Each row is a point on a landscape with many valleys, with its height.
From any point a ball rolls to the lowest of the 2 points nearest to it. It stops when none of these is lower. Distance is the straight distance between rows; heights are no part of it.
J62 (h 15.8): [118 161 157 163 188  68 174 140  83 133 124 159 121 112 128 135 126 157
 103  96 117  91 134  90  65 168 164 125 108 165]
J644 (h 13.5): [179 130 124  88 126 127 124 115 131 135 202 124 131  91 112  96 110 139
 123 142 139 168 141 173 114 153 103 189 178 127]
J902 (h 37.6): [ 73 122 112 166 102 128 177  99 123 149  67 128  71 155 168 136 119 148
 154 135 143  78 108 104 134 115 168 117 160 127]
J501 (h 29.0): [114 134 109 125 105 182 135 100 147 106 146  79 104 142 127 137 133 185
 117 132 167 122 153 206 140 114 166 159 102 140]
J6 (h 46.8): [124 193  80 128  80 161 199 105 118 145 109 104 100 150 157 137  98 131
  96 132 162 141 138 118  89 121 189 131 102 163]
J187 (h 39.7): [ 91 156  84 148  88 123 191 108 116 138  83  94 106 164 168 143 124 157
 167 116 131  91 133 142  97 113 173 136 126 198]
J149 (h 16.5): [111 141 147 127 125 154 169 129 109 137 104 153 114 139 162 147  91 142
 130 115 135 119 129 135 114 110 155 112 137 126]
J580 (h 22.7): [171  84 128 137 100  87  96  86 136 141 160 106 169  91 139 121 146 143
 176 111  90  88 148 191 176 168  86 168 172 171]
J716 (h 41.4): [106 121 130 151 140 106  81 123 147 129  71 126  67 136 115 112 140 101
 100 147 151 109  93  74 157 111 120 135 116  82]
J849 (h 31.5): [ 96 185 140 132 157 128 169 118 140 131 129 101 127 117 105 126 159 173
 117 110 129  85 156 186  86 114 183 141  65 203]
J661 (h 26.8): [142 127 177 148 206  87 136 131  80 130 127 187 104 117 109 122 115 129
  73 106 139 114 158 137 111 160 130 103 111 122]
J293 (h 12.8): [107 136 180 162 187  92 120 146  95 101 133 147 124 121 123 134 142 182
  93  89 108  88 139 158 110 149 153 120  74 161]
J409 (h 6.7): [181  79 140 125 118 103  97 145 104 133 165 118 183 103 121 135 126 158
 175 111  83 143 146 184 147 147  85 125 122 156]
J300 (h 26.7): [103 212 141 153 145 146 187 133 140 146 102 127 142 117 132 122 159 119
 108 113 116 121 159 182  97 113 160 105  55 187]
J608 (h 42.2): [148  91 134 158 130 112  72 107 169 109 145 105 116 110 100 116 160 119
 144 134 102 111 168 169 192 137  79 135 134 103]
J127 (h 8.3): [120 172 190 126 177 106 128 171 113 107 140 133 166 113 114 136 143 179
 125  85  91 123 147 180 100 143 145 129  65 161]
J136 (h 20.8): [109 151 150 143 141 137 138 153 107 118 102 119 145 132 141 152 110 163
 125 111 108 125 126 119 104 144 156 110 103 115]
J9 (h 9.3): [154 107 103 127 139 133  74 126 168 107 166 127 137 113 129  96 155  45
 146 161 115 129 123 133 179 112  78 135 190  92]
J653 (h 7.5): [127 197 148 111 155 158 148 129 164 133 127  91 137 103 101 119 151 117
 116 142 151 135 169 175 113 135 139 146 106 117]
J417 (h 41.8): [125  41 113 121 110 113  99 109 117 117  70 146  56 136  84 134 125 141
  75 132 178 134 114  44 130 137 110 119  67 124]
J713 (h 10.2): [148 135 153 117 169  96 123 148 100 148 157 140 183  96 100 128 129  84
 148 124 104 160 149 121 120 135  91  97 149 108]
J236 (h 23.9): [184 108 133 144 123 123 107 115 162 141 160 103 204  76 120 128 155 114
 204 116 107 112 144 178 180 138  80 165 152 142]
J627 (h 45.5): [133 126 114 131 143 112  70 139 109 110  88 112 128 107  97 134 134 105
  76 142 146 138 122  46 128 125 106 113  82  97]
J793 (h 39.4): [ 96 111 104 133 117 142  90 109 175 119  85 108  48 162 133 118 134 112
 115 156 149 108  97 111 173  97 134 154 135  81]
J165 (h 37.5): [128  51 136 151 150  79  92 133  96 125 101 139 147 138  86 146 139 145
 127 118 123 119 156 101 128 128  94  80  89 124]
J296 (h 38.3): [131  51 107 143 101 109  85 124  96 115 158 101 133 156 120 145 115 160
 156 124 115 138 122 141 166 128 110 103 135 132]
J889 (h 17.8): [ 97 139 103 129 125 146  92 151 140 104 112  78 172 132 131 149 130 113
 158 155 122 135  87  71 149  79 145 113 110 101]
J481 (h 37.7): [ 99 173  96 159 116 133 163 114 144 132  93  60 131 141 129 138 154 171
 141 135 128 100 158 118  94 127 175 144  91 187]
J987 (h 43.9): [112  49 122 134 118 134  92  97 132 118  96 150  38 169 104 113 133 147
  75 121 148 131  96  88 175 146 115 127  54 101]
J745 (h 24.0): [105 150  83 123  98 148 134 100 161 121 117  42 133 136 111 146 135 160
 169 136 156 114 128 133 132 101 155 158 128 128]
J167 (h 7.7): [131 108 127 120 149 167  48 164 133  84 120 132 116 136 112 125 132 108
  51 153 146 158  94 101 177 110 116  94  78  75]
J852 (h 32.8): [ 85 113 134 152 125 107 147 123  93 114 114 123  77 174 144 159 121 212
 129  95 135  90 113 124 131 155 179 135 104 160]
J998 (h 25.0): [146 124  70 111 114  71 112 111  98 134 135 107  88 140  97 126  96 128
 112 138 174 151 121  29 104 141 145 138 162 102]
J274 (h 23.2): [131 169 113 143 123 153 113 154 129 129  97 129 146 117 143 152 119  99
  88 168 102 132  94   4  96 128 151 118 105 105]
J304 (h 38.8): [119 169 126 115 113 142 185 106 126 139 157 170 107 145 152 120 100 162
 104  90 174 117 137 193  89 110 156 149  94 182]
J195 (h 31.2): [124 112 103 148 140  32 124 107 101 160  99 122 123 128  97 126 121 111
 150 133 141 112 131  33 107 128 115 118 155 108]
J5 (h 21.3): [159 108  98 125 107 125 116  65 149 145 167  83 148 104 124 127 146 143
 186 130 140 107 151 182 157 149 106 188 182 140]
J398 (h 12.6): [158 118 137  65 109 149 137 175 133 150 184 130 231  91 134 141 149 118
 209 125  92 177  88 139 141 124  91 147 148 154]
J575 (h 45.2): [125 183 102 139 133 130 101 122 180 130  73  63  82 119 109 107 150 130
  91 165 165 124 140  66  91 136 158 178 104 121]
J392 (h 16.0): [187  85 162 136 111 106 116 136 115 110 175 187 140  65 157  96 102 105
 100 118  95 138 156 176 156 142  82 149 173 134]
J805 (h 12.5): [135 135 171 110 136 128 136 171  98 139 150 163 182 111 141 136 114 116
 166 101  98 153 123 152 112 127  99 119 142 123]
J279 (h 15.2): [132 176 171 108 142 141 166 157 146 148 131 139 190 103 128 137 147 121
 176 108  97 139 140 178 114 125 107 126 114 141]
J232 (h 34.8): [113 195 129  98  99 116 202 120 125 149 142 187 152 158 157  94 116 139
 123  90 148 131 115 190  73 116 121 132  83 201]
J186 (h 44.7): [107 107 165 167 151 146  96 152 119 109 101 161 142 143 144 129 126 106
 131 130  91 114 119 136 182  98 107  79 126  90]
J729 (h 23.4): [155  80 147 132 153  85 116 136  77 128 156 164 119 122 109 127 102 147
  95 119 135 152 161 142 125 151 116  85 129 126]
J922 (h 40.0): [162  87 137 106 103  82 134 148  80 144 156 184 174 127 174 123  95 140
 191  85  99 122 101 154 109 148  96 152 187 162]
J134 (h 36.1): [ 84 132 121 149 121 114 187 129 100 129  96 136  88 163 173 150 125 192
 140  97 130  71 117 128  88 128 205 137 119 193]
J542 (h 33.8): [135  99 120 138 146  51 134 137  69 156 118 141 147 128 104 133 114 109
 165 104 126 122 136  76  92 144 114  86 169 126]
J550 (h 31.0): [139 166 126  69  82 129 178 134 139 136 159 175 196 152 138 100 139 163
 153  93 143 148 125 198  90 136  91 159  85 203]
J872 (h 20.5): [161  51 167 141 127 112 127 121  89 117 157 201  68 135 144 124  94 161
  93 118 112 137 141 142 161 157 121  86 127 135]
J35 (h 16.9): [129  89 186 152 131 131 137 133  98 112 129 205  65 162 167 136  99 176
 110  93 110 110 123 163 154 153 145  99 104 136]
J798 (h 31.4): [113 101  97 135 106  78 136  94 105 144 117 120  69 154 130 134 105 139
 163 129 156 105  89  66 128 124 149 118 192 101]
J619 (h 18.0): [107 174 180 159 207  92 165 129 112 129 127 164 124 102 116 117 144 144
 109 104 115  78 141 162  80 138 157 134 106 170]
J363 (h 14.2): [167  81 154 143 144 115 119 138 105 112 166 193 114  96 141 100 107  72
  97 131 105 142 148 149 157 130  91 102 180 105]
J914 (h 49.9): [110 175 123  91 135 200 146 149 165 131 129 110 143 119 122 121 135  77
  85 164 140 154 130 127 118 111 147 119 115  78]
J598 (h 47.0): [140 144 129 126 152  99  84 139 124 114 128  81 162 106  77 133 137 132
 115 130 131 154 154  99 135 139 120 115  82  98]
J861 (h 31.3): [137 136 141 141 123 165 143 101 155 121 151 114 123 118 134 123 154 156
 129 123 142 103 164 231 142 112 130 181 104 168]
J47 (h 29.3): [111 115 112 131  96 133 120 133 102 105 132  83 106 157 127 161  99 204
 114 113 145 131 114 107 122 139 175 141 128 134]
J407 (h 42.8): [105  93 176 184 158 113 135 126 108 129  80 189  95 159 148 132 133 126
 126 115  99  93 120 117 162 130 113  74 118 114]
J645 (h 51.7): [122 177 142  98 117 231 158 159 145 124 140 152 150 133 141 135 110  85
  74 125 132 167 139 182 128 107 149 108  99 107]
J490 (h 48.7): [103 151 156 147 162 183 118 140 158 107  75 159  89 145 145 110 129  99
  77 143 133  98 128 140 160 107 132  97 111  71]
J891 (h 53.1): [119 139 186 142 142 196 138 153 125  98 118 175  95 137 160 150 106 160
  70 115 131 124 132 185 145 118 167 108  97 116]
J633 (h 52.3): [104 183 115 160  91 213 154 159 143 124  54 120 155 144 171 145 131 130
  87 160  97 130 131  72  95 121 177  98  62 147]
J445 (h 43.8): [122 160 157  99 139  73 167 124 102 144 155 142 144 116 121 134 113 157
 163  94 123 142 136 135  68 145 138 151 142 154]
J915 (h 7.0): [159  91 117 104 151 132  57 145 136 108 143 112  89 137  92  94 128 139
  48 145 171 159 147 125 135 144 109 113  98  91]
J190 (h 10.1): [139  57 121 128 149 145  72 138 136  94 133 174 101 146 125 116 119  81
  68 159 126 153 111 104 178 106 101  76 116  91]
J215 (h 30.0): [124 162 131 146 159  69 136 166 100 122  94  91 175 122 113 157 157 168
 177 116  70 112 135  90  89 178 144 132  96 172]
J310 (h 7.8): [149  80 106 128 124 136  38 139 187  84 163 105 104 140 114 103 164  76
 119 166 115 153 113 139 200  99  95 129 137 107]
J529 (h 46.1): [150 119 110 117 156  55 141 102  85 138 135 146  74 126  96 123  98 151
  82 122 175 126 153  74  94 185 150 120 135 115]
J557 (h 39.8): [109 144 149 165 150 108 125 101 155 140  98 111 123 126 128 124 151 112
 168 136 121  80 148 157 151 116 113 131 143  99]
J466 (h 48.3): [159 166 120  70  95 135 180  82 144 176 169 152 148 114 125 100 125 124
 138 127 172 160 145 184  96 131 103 193 158 160]
J839 (h 46.9): [118 140 128 132 149 200  84 156 190  98 114 127 106 140 131 108 145  82
  94 158 136 128 118 144 164  88 117 127 129  74]
J624 (h 40.6): [119  81  76 137  94  99  77 132  99 107  97  98 113 150 107 165 120 144
 112 126 146 139  92  19 138 107 134 121 106 125]
J74 (h 36.7): [121  38  88 129  98 138  50 119 141  89 149 115 102 166 109 138 130 129
 110 152 113 164  85 114 203  89 109 102 108 111]
J257 (h 43.0): [122 156 112 140 174  46 136  85 114 142 130 104  83 122  89 118 138 146
 105 135 158  95 158  92  93 171 150 152 148 116]
J354 (h 38.4): [130 111 129 111 114 122 160 134  93 160 133 171 165 127 170 131 107 108
 206 102 112 126  88 140 104 114 101 144 197 145]
J68 (h 43.6): [135 118 112 133 162  92  55 147 139 147  72 104  83 111  92 104 165  67
  94 140 157 138 113  61 136 101 101 129 116 103]
J33 (h 25.7): [164 128 128 104  97 151 176 108 139 155 138 194 192 100 159  91 128  88
 161 100 127 138 139 172 128 103  92 180 172 154]
J203 (h 12.7): [139 153  84  78 138 201 149 122 184 129 156 125 146 130 129  98 151  28
 129 168 151 168 104 138 139 102 109 155 188 109]
J756 (h 47.9): [119 188 112 110 137 159 129 131 184 128  93  74 119 113 100 101 149 108
  91 170 153 138 141 106  98 123 145 144 106  96]
J591 (h 34.4): [ 99  59 146 179 115 111  95  73 152 129 122 148  83 158 120 130 157 134
 126 118  82 104 139 159 190 150  99 127 116 119]
J181 (h 32.7): [112 166 153 151 171  72 148 131 117 141  95 100 171 106 105 141 149 132
 174 113  98 106 148 110  96 149 125 118 125 138]
J528 (h 37.0): [111 121 147 158 173  62 128  81 125 136 162 121  79 127  99 119 159 165
 116 115 133  69 157 181 132 155 145 144 116 148]
J784 (h 35.9): [133  43 108 128 131  81 112 163  67 122 105 147 154 146 110 145 110 134
 153 104 110 132 126  90 117 130 116  66 134 141]
J607 (h 15.9): [138 126 112  66 107 200 128 152 145 111 196 109 207 115 140 165 140 105
 159 152 125 198  84 138 148  96 130 132 148 131]
J235 (h 11.1): [145 153 150  95 152 162 140 121 155 131 169 120 137  98 109 104 131  96
 122 144 140 151 161 179 118 148 107 167 162 102]
J552 (h 41.1): [115 101  64 119 119 111  55 123 145  99 148 107 129 145 134 148 140  77
 158 163 142 171  71  88 166  75 123 126 160 106]
J835 (h 28.3): [122  90  77 133 119  41 112  92 109 150 100 102  68 140  94 125 117 137
 125 139 170 112 126  45 128 137 132 127 144 117]
J637 (h 16.7): [151 161 119  78 131 120 148 110 118 146 181 113 119 109  98 120  96 137
 123 131 164 164 129 131  91 164 146 167 184 107]
J724 (h 4.4): [156 124 181 126 144 119 104 165 124 105 165 135 173 107 134 140 123 179
 161  91  89 138 155 210 131 146 114 136  87 168]
J366 (h 50.8): [135 117 172 140 154 195 105 146 132  94 122 161  83 143 139 121 114 139
  46 142 133 123 124 155 176 139 137 107  97  76]
J130 (h 37.3): [106 142 168 163 164 102 156 116 123 155  95 171 143 124 159 129 134  99
 170 110 101  77 147 167 121 127 107 118 154 128]
J628 (h 41.5): [168  64 146 124  81 119 150 113  92 131 158 211 108 119 196 113  80 143
 142 114 108 116 104 153 152 132 115 141 192 150]
J467 (h 46.0): [137 163 128  89 110  96 172  89 123 157 169 120 149 118 121 127 125 158
 175 105 157 139 129 160  73 133 123 187 157 174]
J245 (h 26.5): [107 120  97 120  84 153 129  98 126 119 145  62 101 158 125 150 120 205
 139 132 164 129 133 155 124 123 165 174 136 124]
J822 (h 39.9): [104 161 120 156 167  84 151  87 128 132 131  92  87 128 101 122 152 177
 117 128 152  78 145 139  98 141 183 166 117 149]
J107 (h 53.8): [125 159 133 127 110 205 171 132 135 125 117 173 101 148 165 133  94 121
  82 106 142 132 137 204 124  98 161 109  92 141]
J636 (h 43.2): [175 101 164 105  93 131 151 135 118 122 178 226 142 112 185 107  53 153
 124 113 131 148 111 162 119 138 112 148 164 141]
J220 (h 24.7): [170 124 145 152 154 140 107 150 169 127 164 111 194  74 101 127 168  92
 189 135  94 135 148 161 173 139  80 121 123 113]
J104 (h 8.0): [118 110 124 101 107 162 104 193  88  90 152 102 180 146 132 173 101 152
 127 103  94 167  89 106 128 131 156  96 109 118]
J58 (h 46.4): [156 118 172 102 123 129 134 145  82 116 162 204  99 117 154 129  56 149
  98 100 133 163 122 128 109 147 154 104 134 118]
J769 (h 49.3): [157 147 150 108 153 101 149 124  82 121 150 169  95 112 131 133  75 163
  71 107 154 138 137  90  92 186 166 124 126 126]
J646 (h 41.2): [125 123 138 152 142 118 103  90 190 131 125 106 104 114 105  99 176 101
 148 139 129  63 173 193 172 147  97 165 154 112]
J147 (h 27.3): [119 120 125 156 153  84  99 165  92 100  85  71 164 141 105 168 155 180
 154  96  95 100 141  98 122 154 126 105  58 152]
J737 (h 12.1): [175  71 125 120 149 136  88 149 136 108 169 169  99 125 129  91 119  90
  71 156 123 162 141 130 163 137  98  92 155  89]
J618 (h 33.4): [124  99 176 159 114 140 112  96 147 110 162 135  97 120 136 124 156 176
 112 116  97  88 169 224 174 142 125 159 110 154]
J964 (h 60.2): [105 182 142 124 123 101 185 172  99 140  96 143 151 124 156 146 125 147
 151 111  88 128 125  80  50 156 162 130 140 170]
J900 (h 35.0): [101 159 126 135 140 127 150 147 138 115 105  70 157 128 114 153 156 194
 173 102 116  93 145 166 102 134 174 146  85 184]
J740 (h 4.6): [156  67 124 121 150 129  46 139 142 101 116 121 123 123  72 110 157 122
  88 153 144 153 162 130 160 115  85 102  78 101]
J94 (h 6.3): [139 106 114 129 136 139  42 147 158  94 140  89 141 125  94 129 150 109
 138 153 128 153 125 135 188 102 104 111  94  89]
J948 (h 52.1): [126 137 113  82  82 205 137 142 127 116 168  93 151 141 124 157  93 163
 119 123 154 177 106 152 112 109 175 138 126 120]
J666 (h 37.8): [126 127 110 135 121  81 132  95 121 157 124  85 157 135 119 129 132 123
 219 125 123  99 124 126 131 130 109 140 172 122]
J159 (h 10.7): [157 140 123  95 160 175 116 143 185 116 174 130 161  98 133  85 161  35
 134 164 131 154 128 142 151 124  86 149 192  83]
J416 (h 42.9): [103 172 103 136 125 145 210 104 127 133 116 129  77 149 153 129 117 151
  88 120 167 107 140 162 102 112 191 136 101 178]
J243 (h 50.0): [129 176  91  85  77 192 177 118 131 133 150  82 120 145 121 140  90 143
  86 136 173 166 131 139  91 123 185 140 114 131]
J949 (h 24.4): [117 149 145 161 144 140 117 184  93  94  71 106 171 127 142 159 146 159
 111 107  89 106 129  89 123 153 140 104  60 135]
J458 (h 40.1): [150  88 121 116 112 116 146 100 101 151 162 173 119 122 167 124  90 108
 176 121 124 119 100 121 133 122 107 143 225 123]
J222 (h 65.6): [126 196 169  98 148 123 187 126 121 160 139 191 126 100 127 127 100 120
  93 119 145 146 143 131  55 145 146 134 136 136]
J423 (h 45.8): [110 137 140 144 142 172 105 139 159 108 125 121 146 127 139 126 148  77
 145 154 112 117 126 147 171  83 108 114 140  92]
J67 (h 18.2): [121 189 154  89 113 147 175 172 142 141 119  98 194 111 118 160 158 150
 162 111 114 150 134 157  92 137 138 122  85 168]
J898 (h 14.1): [157 147 134  72 110 189 161 162 165 155 170 112 229  96 112 158 156 103
 172 137 123 172 104 156 156 107  94 128 119 147]
J494 (h 68.0): [135 186 163  77 119 153 202 131 138 172 140 216 144 112 149 110 101  83
 107 113 149 164 137 166  82 121 104 130 129 140]
J933 (h 62.9): [109 194 157 144 153 122 182 134 124 150  98 141 140 100 128 133 128 117
 115 137 115 130 150  89  71 145 144 126 134 139]
J519 (h 35.1): [119  88 147 148 127  91 111  91 121 133 168 127 103 135 136 136 146 177
 139 106 122  93 148 191 146 144 125 148 139 153]
J787 (h 10.0): [152 146 134 108 160 126  84 136 147 115 154  89 102 128  89  92 134 128
  83 143 155 143 155 144 125 160 115 143 132  77]
J917 (h 15.1): [126 126  95  89 121 220 126 137 161 100 162 123 140 140 147 120 112  77
 114 159 149 156  98 149 152  92 136 124 163  99]
J825 (h 17.4): [150 145  99 116 122 171 155  85 165 159 139 109 163 108 120  91 164  64
 184 148 145 122 141 157 148 107  96 168 185 124]
J408 (h 32.6): [121  83 176 180 145 100 121  75 135 139 145 167  79 127 139 114 146 114
 111 110  92  76 167 182 172 166  93 133 143 131]
J330 (h 30.1): [129 109 184 170 186  74 129 111 116 133 133 189  76 131 120 100 149 133
  91 113 118  92 163 162 144 160 117 113 119 120]
J582 (h 38.0): [122 152  72 137  81 144 120 121 138 122  95  88 111 148 142 158  99 144
 108 166 133 127  98  18 105 115 173 152 132 119]
J707 (h 37.1): [ 92  56 116 152  80 121 107 118  97 126 122 103  95 195 144 153 117 185
 166 103 104 112  92 139 164 128 129 110 121 141]
J982 (h 30.8): [118 186 107  80  93 148 177 146 141 162 138 115 168 115 119 151 147  74
 114 182 133 168 103  32  78 118 164 107 163 114]
J961 (h 18.6): [149 126 126 106 139 182 119 137 178 122 154 117  83 150 143  69 132  89
  86 145 158 130 134 149 134 136 110 141 185  78]
J958 (h 47.8): [ 88 195 113 172 131 156 135 127 166 136  44 106 131 118 137  99 152  87
 127 177 127 117 142 101 118  91 145 105  98 118]
J53 (h 41.6): [133 155  93 148 103 120  83 116 130 118  76  93  69 138 129 135 129 156
  82 152 155 111 106  33 118 133 147 179  93 124]
J941 (h 42.3): [ 89 137 146 193 158  73 116  96 133 136  47 137  79 130 134 119 161 127
 105 131 122  65 122  91 133 131 120 118  93 116]
J146 (h 57.3): [111 183 118  91  66 140 209 175 108 171 104 145 157 135 152 144 128 119
 133 118  95 155 115  94  60 134 146 113 128 195]
J759 (h 39.2): [161  38  98 134 114 111  87 113 119 107 177 126 125 127 117 125 121 101
 130 159 115 152 135 133 166 113  85 104 162 133]
J303 (h 23.5): [158 127 121 108 116 184 159 110 148 136 157 169 137 101 155  83 126  67
 126 136 140 146 135 165 139 120 102 177 207 124]
J609 (h 48.1): [135 159 166 106 145 145 120 158 119 112 148  94 186 110 101 156 121 158
 117 119 107 167 140 124 120 147 148 114  81 109]
J705 (h 50.1): [104 200  85 166  88 188 159 132 143 153  66 110 146 136 161 113 151  88
 120 171 107 138 134  70 112 104 165  91 100 143]
J322 (h 35.6): [100  28 125 169  91 144  89  97 136 109 132 127  89 176 122 135 133 149
 122 128  81 128 105 141 203 118 103 104  99 114]
J985 (h 34.9): [116 139 158 169 177  77 121 150 101 151  92 142 169 119 130 131 139 107
 180 103  88 104 143 122 119 133 100  87 132 116]
J665 (h 34.0): [114 178 127  80 113 145 180 136 137 169 136 111 183 104 116 143 143  73
 158 157 131 156 113  95 113 109 119 112 166 125]
J438 (h 38.7): [ 92  48  97 164  80  95 101 115 103 112  93 104  90 187 119 153 126 180
 133 115 129 119  87  62 157 124 131 112  88 128]
J26 (h 8.2): [160  82 153 132 157 100 100 162  96 131 150 136 198 106 113 135 132 110
 190 110  79 138 155 148 144 133  78  79 117 133]
J487 (h 28.4): [137 147 128  85  83 157 169 136 131 160 136 179 190 132 161 119 119 124
 160  99 136 156 118 178 107 102  90 144 128 175]
J886 (h 41.7): [142 109 151 130 141  45 141 120  81 157 162 169 140 118 132 120 110 143
 174  81 114 113 133 160  91 153 111 138 158 164]
J370 (h 20.7): [135 158  91  92 122 129 124 124 137 128 153  84 106 125  96 126  93 129
 105 146 168 162 120  76  93 157 145 147 156  95]
J393 (h 39.5): [117 123 140 172 165  66 105 116 106 121  78 113 126 125 103 131 147 145
 119 117 126  97 150  92 124 136 115 109  89 126]
J717 (h 4.7): [130 110 130 126 126 174  81 164 113  79 153 117 149 141 130 152 107 149
  77 130 122 158  93 123 159 115 150  90  98  79]
J672 (h 11.5): [109 126 169 132 118 146 173 138 106 126 112 194  89 147 185 145  85 179
 123  87 136 102 115 164 112 120 164 126 123 160]
J294 (h 21.6): [130 161  88 105 120 116 107 104 171 137 129  53 124 120  90 119 138 122
 179 162 163 132 126 121 134 125 128 161 154  99]
J673 (h 37.9): [ 98  79  94 137 102 134  59 113 153 106 116 110  66 169 119 143 138 118
 117 141 141 149  64  90 193  81 133 136 126 102]
J483 (h 21.4): [164 109 119 122 123 164 148 114 167 137 151 138  80 124 156  64 132  82
 110 140 157 117 152 162 138 146 111 176 224 109]
J493 (h 34.5): [ 98 132  85 161  85 114 153 107 121 132  84 100  88 159 157 146 104 150
 153 142 134  93 101  42 116 113 175 135 168 127]
J231 (h 36.2): [111 148 125 119 123 128 154 129 115 147 129 100 175 115 128 144 123 125
 194 122 116 134 119 111 107 113 127 126 167 128]
J269 (h 19.5): [146 127  97 104 122 124 120  85 160 150 158  79 120 116 111  99 141  98
 170 153 159 124 138 148 131 139  99 179 206 103]
J164 (h 15.5): [ 98 143  94 118 116 191 124 138 154  97 117  94 136 143 143 142 112 100
 132 157 152 138  86 109 146  80 149 109 138  87]
J821 (h 22.3): [112 216 128 103 109 129 193 147 136 151 108 113 163 130 138 135 156 126
 141 103 116 141 140 180 104 116 135 111  51 215]
J943 (h 40.4): [ 82 122 150 167 144 129 166 113 120 142  75 180  80 153 176 132 106 117
 145 128 113  70 111 110 153 113 138  95 153 106]
J113 (h 45.1): [ 92 170 140 187 152 123 106 120 164 128  31 117  93 111 141 107 162 114
 112 158 136  84 139  91 132 115 138 130 103 109]
J778 (h 54.6): [104 192 119 129  99 177 191 173 118 148  80 137 152 148 167 158 122 128
 104 133  94 138 130  93  73 138 176 103  88 178]
J855 (h 44.5): [177  87 157 104 123 105 127 151  86 140 190 202 137 108 159 116  66 124
 131 108 112 171 114 129 112 132 101 109 164 127]
J704 (h 20.0): [111 137 104 139 118 142  89 160 112  94 104 113 153 140 145 156 111 119
 105 140 110 140  78  31 133 103 153 104 110 102]
J82 (h 27.1): [114 183 110 113 135 136 144 141 146 143 106 141 149 104 131 132 129  51
 104 175 120 152  86  22  96 123 147 110 152  80]
J271 (h 14.3): [157 150 127  89 161 151 109 152 154 121 139 119  83 143 127  86 114 107
  58 145 175 151 122 103 102 161 137 126 157  64]
J752 (h 40.2): [137  88  84 118 132  91  78 101 121 123 157 106 128 135 109 124 127  93
 157 153 146 145 106  98 145 108 104 121 172 101]
J733 (h 39.6): [117  41 102 136 111  91  85 126 108 119  60 126 116 129  82 162 138 144
 111 121 153 117 124  38 118 110  94 114  79 144]
J34 (h 15.6): [170 137 116  96 117 200 146 125 167 129 169 116 196  91 122 117 161  85
 166 143 128 161 130 171 165 113  93 162 153 134]
J731 (h 43.1): [156  23 124 143 109  98  83  97 148 121 148 124 132 113  87 119 155 142
 129 145  92 117 177 166 168 146  76 108 115 141]
J450 (h 10.6): [129 118 121  87 104 158 128 182 104 117 161 108 196 124 134 158 115 142
 191 110  99 163  89 141 121 124 132 132 132 147]
J432 (h 39.1): [117  76  89 148 102  70  81  74 123 154 130  90 119 149 104 141 139 126
 192 127 131 100 118 109 163 113  99 124 161 116]

Two balls start at each pair of points below. Name the first point that both come to, or write -.
J231, J487: J740
J900, J964: -
J784, J432: -

Where does a ball stop that starts at each point below?
J598: J672
J222: J653
J608: J672
J481: J724
J666: J740
J552: J672
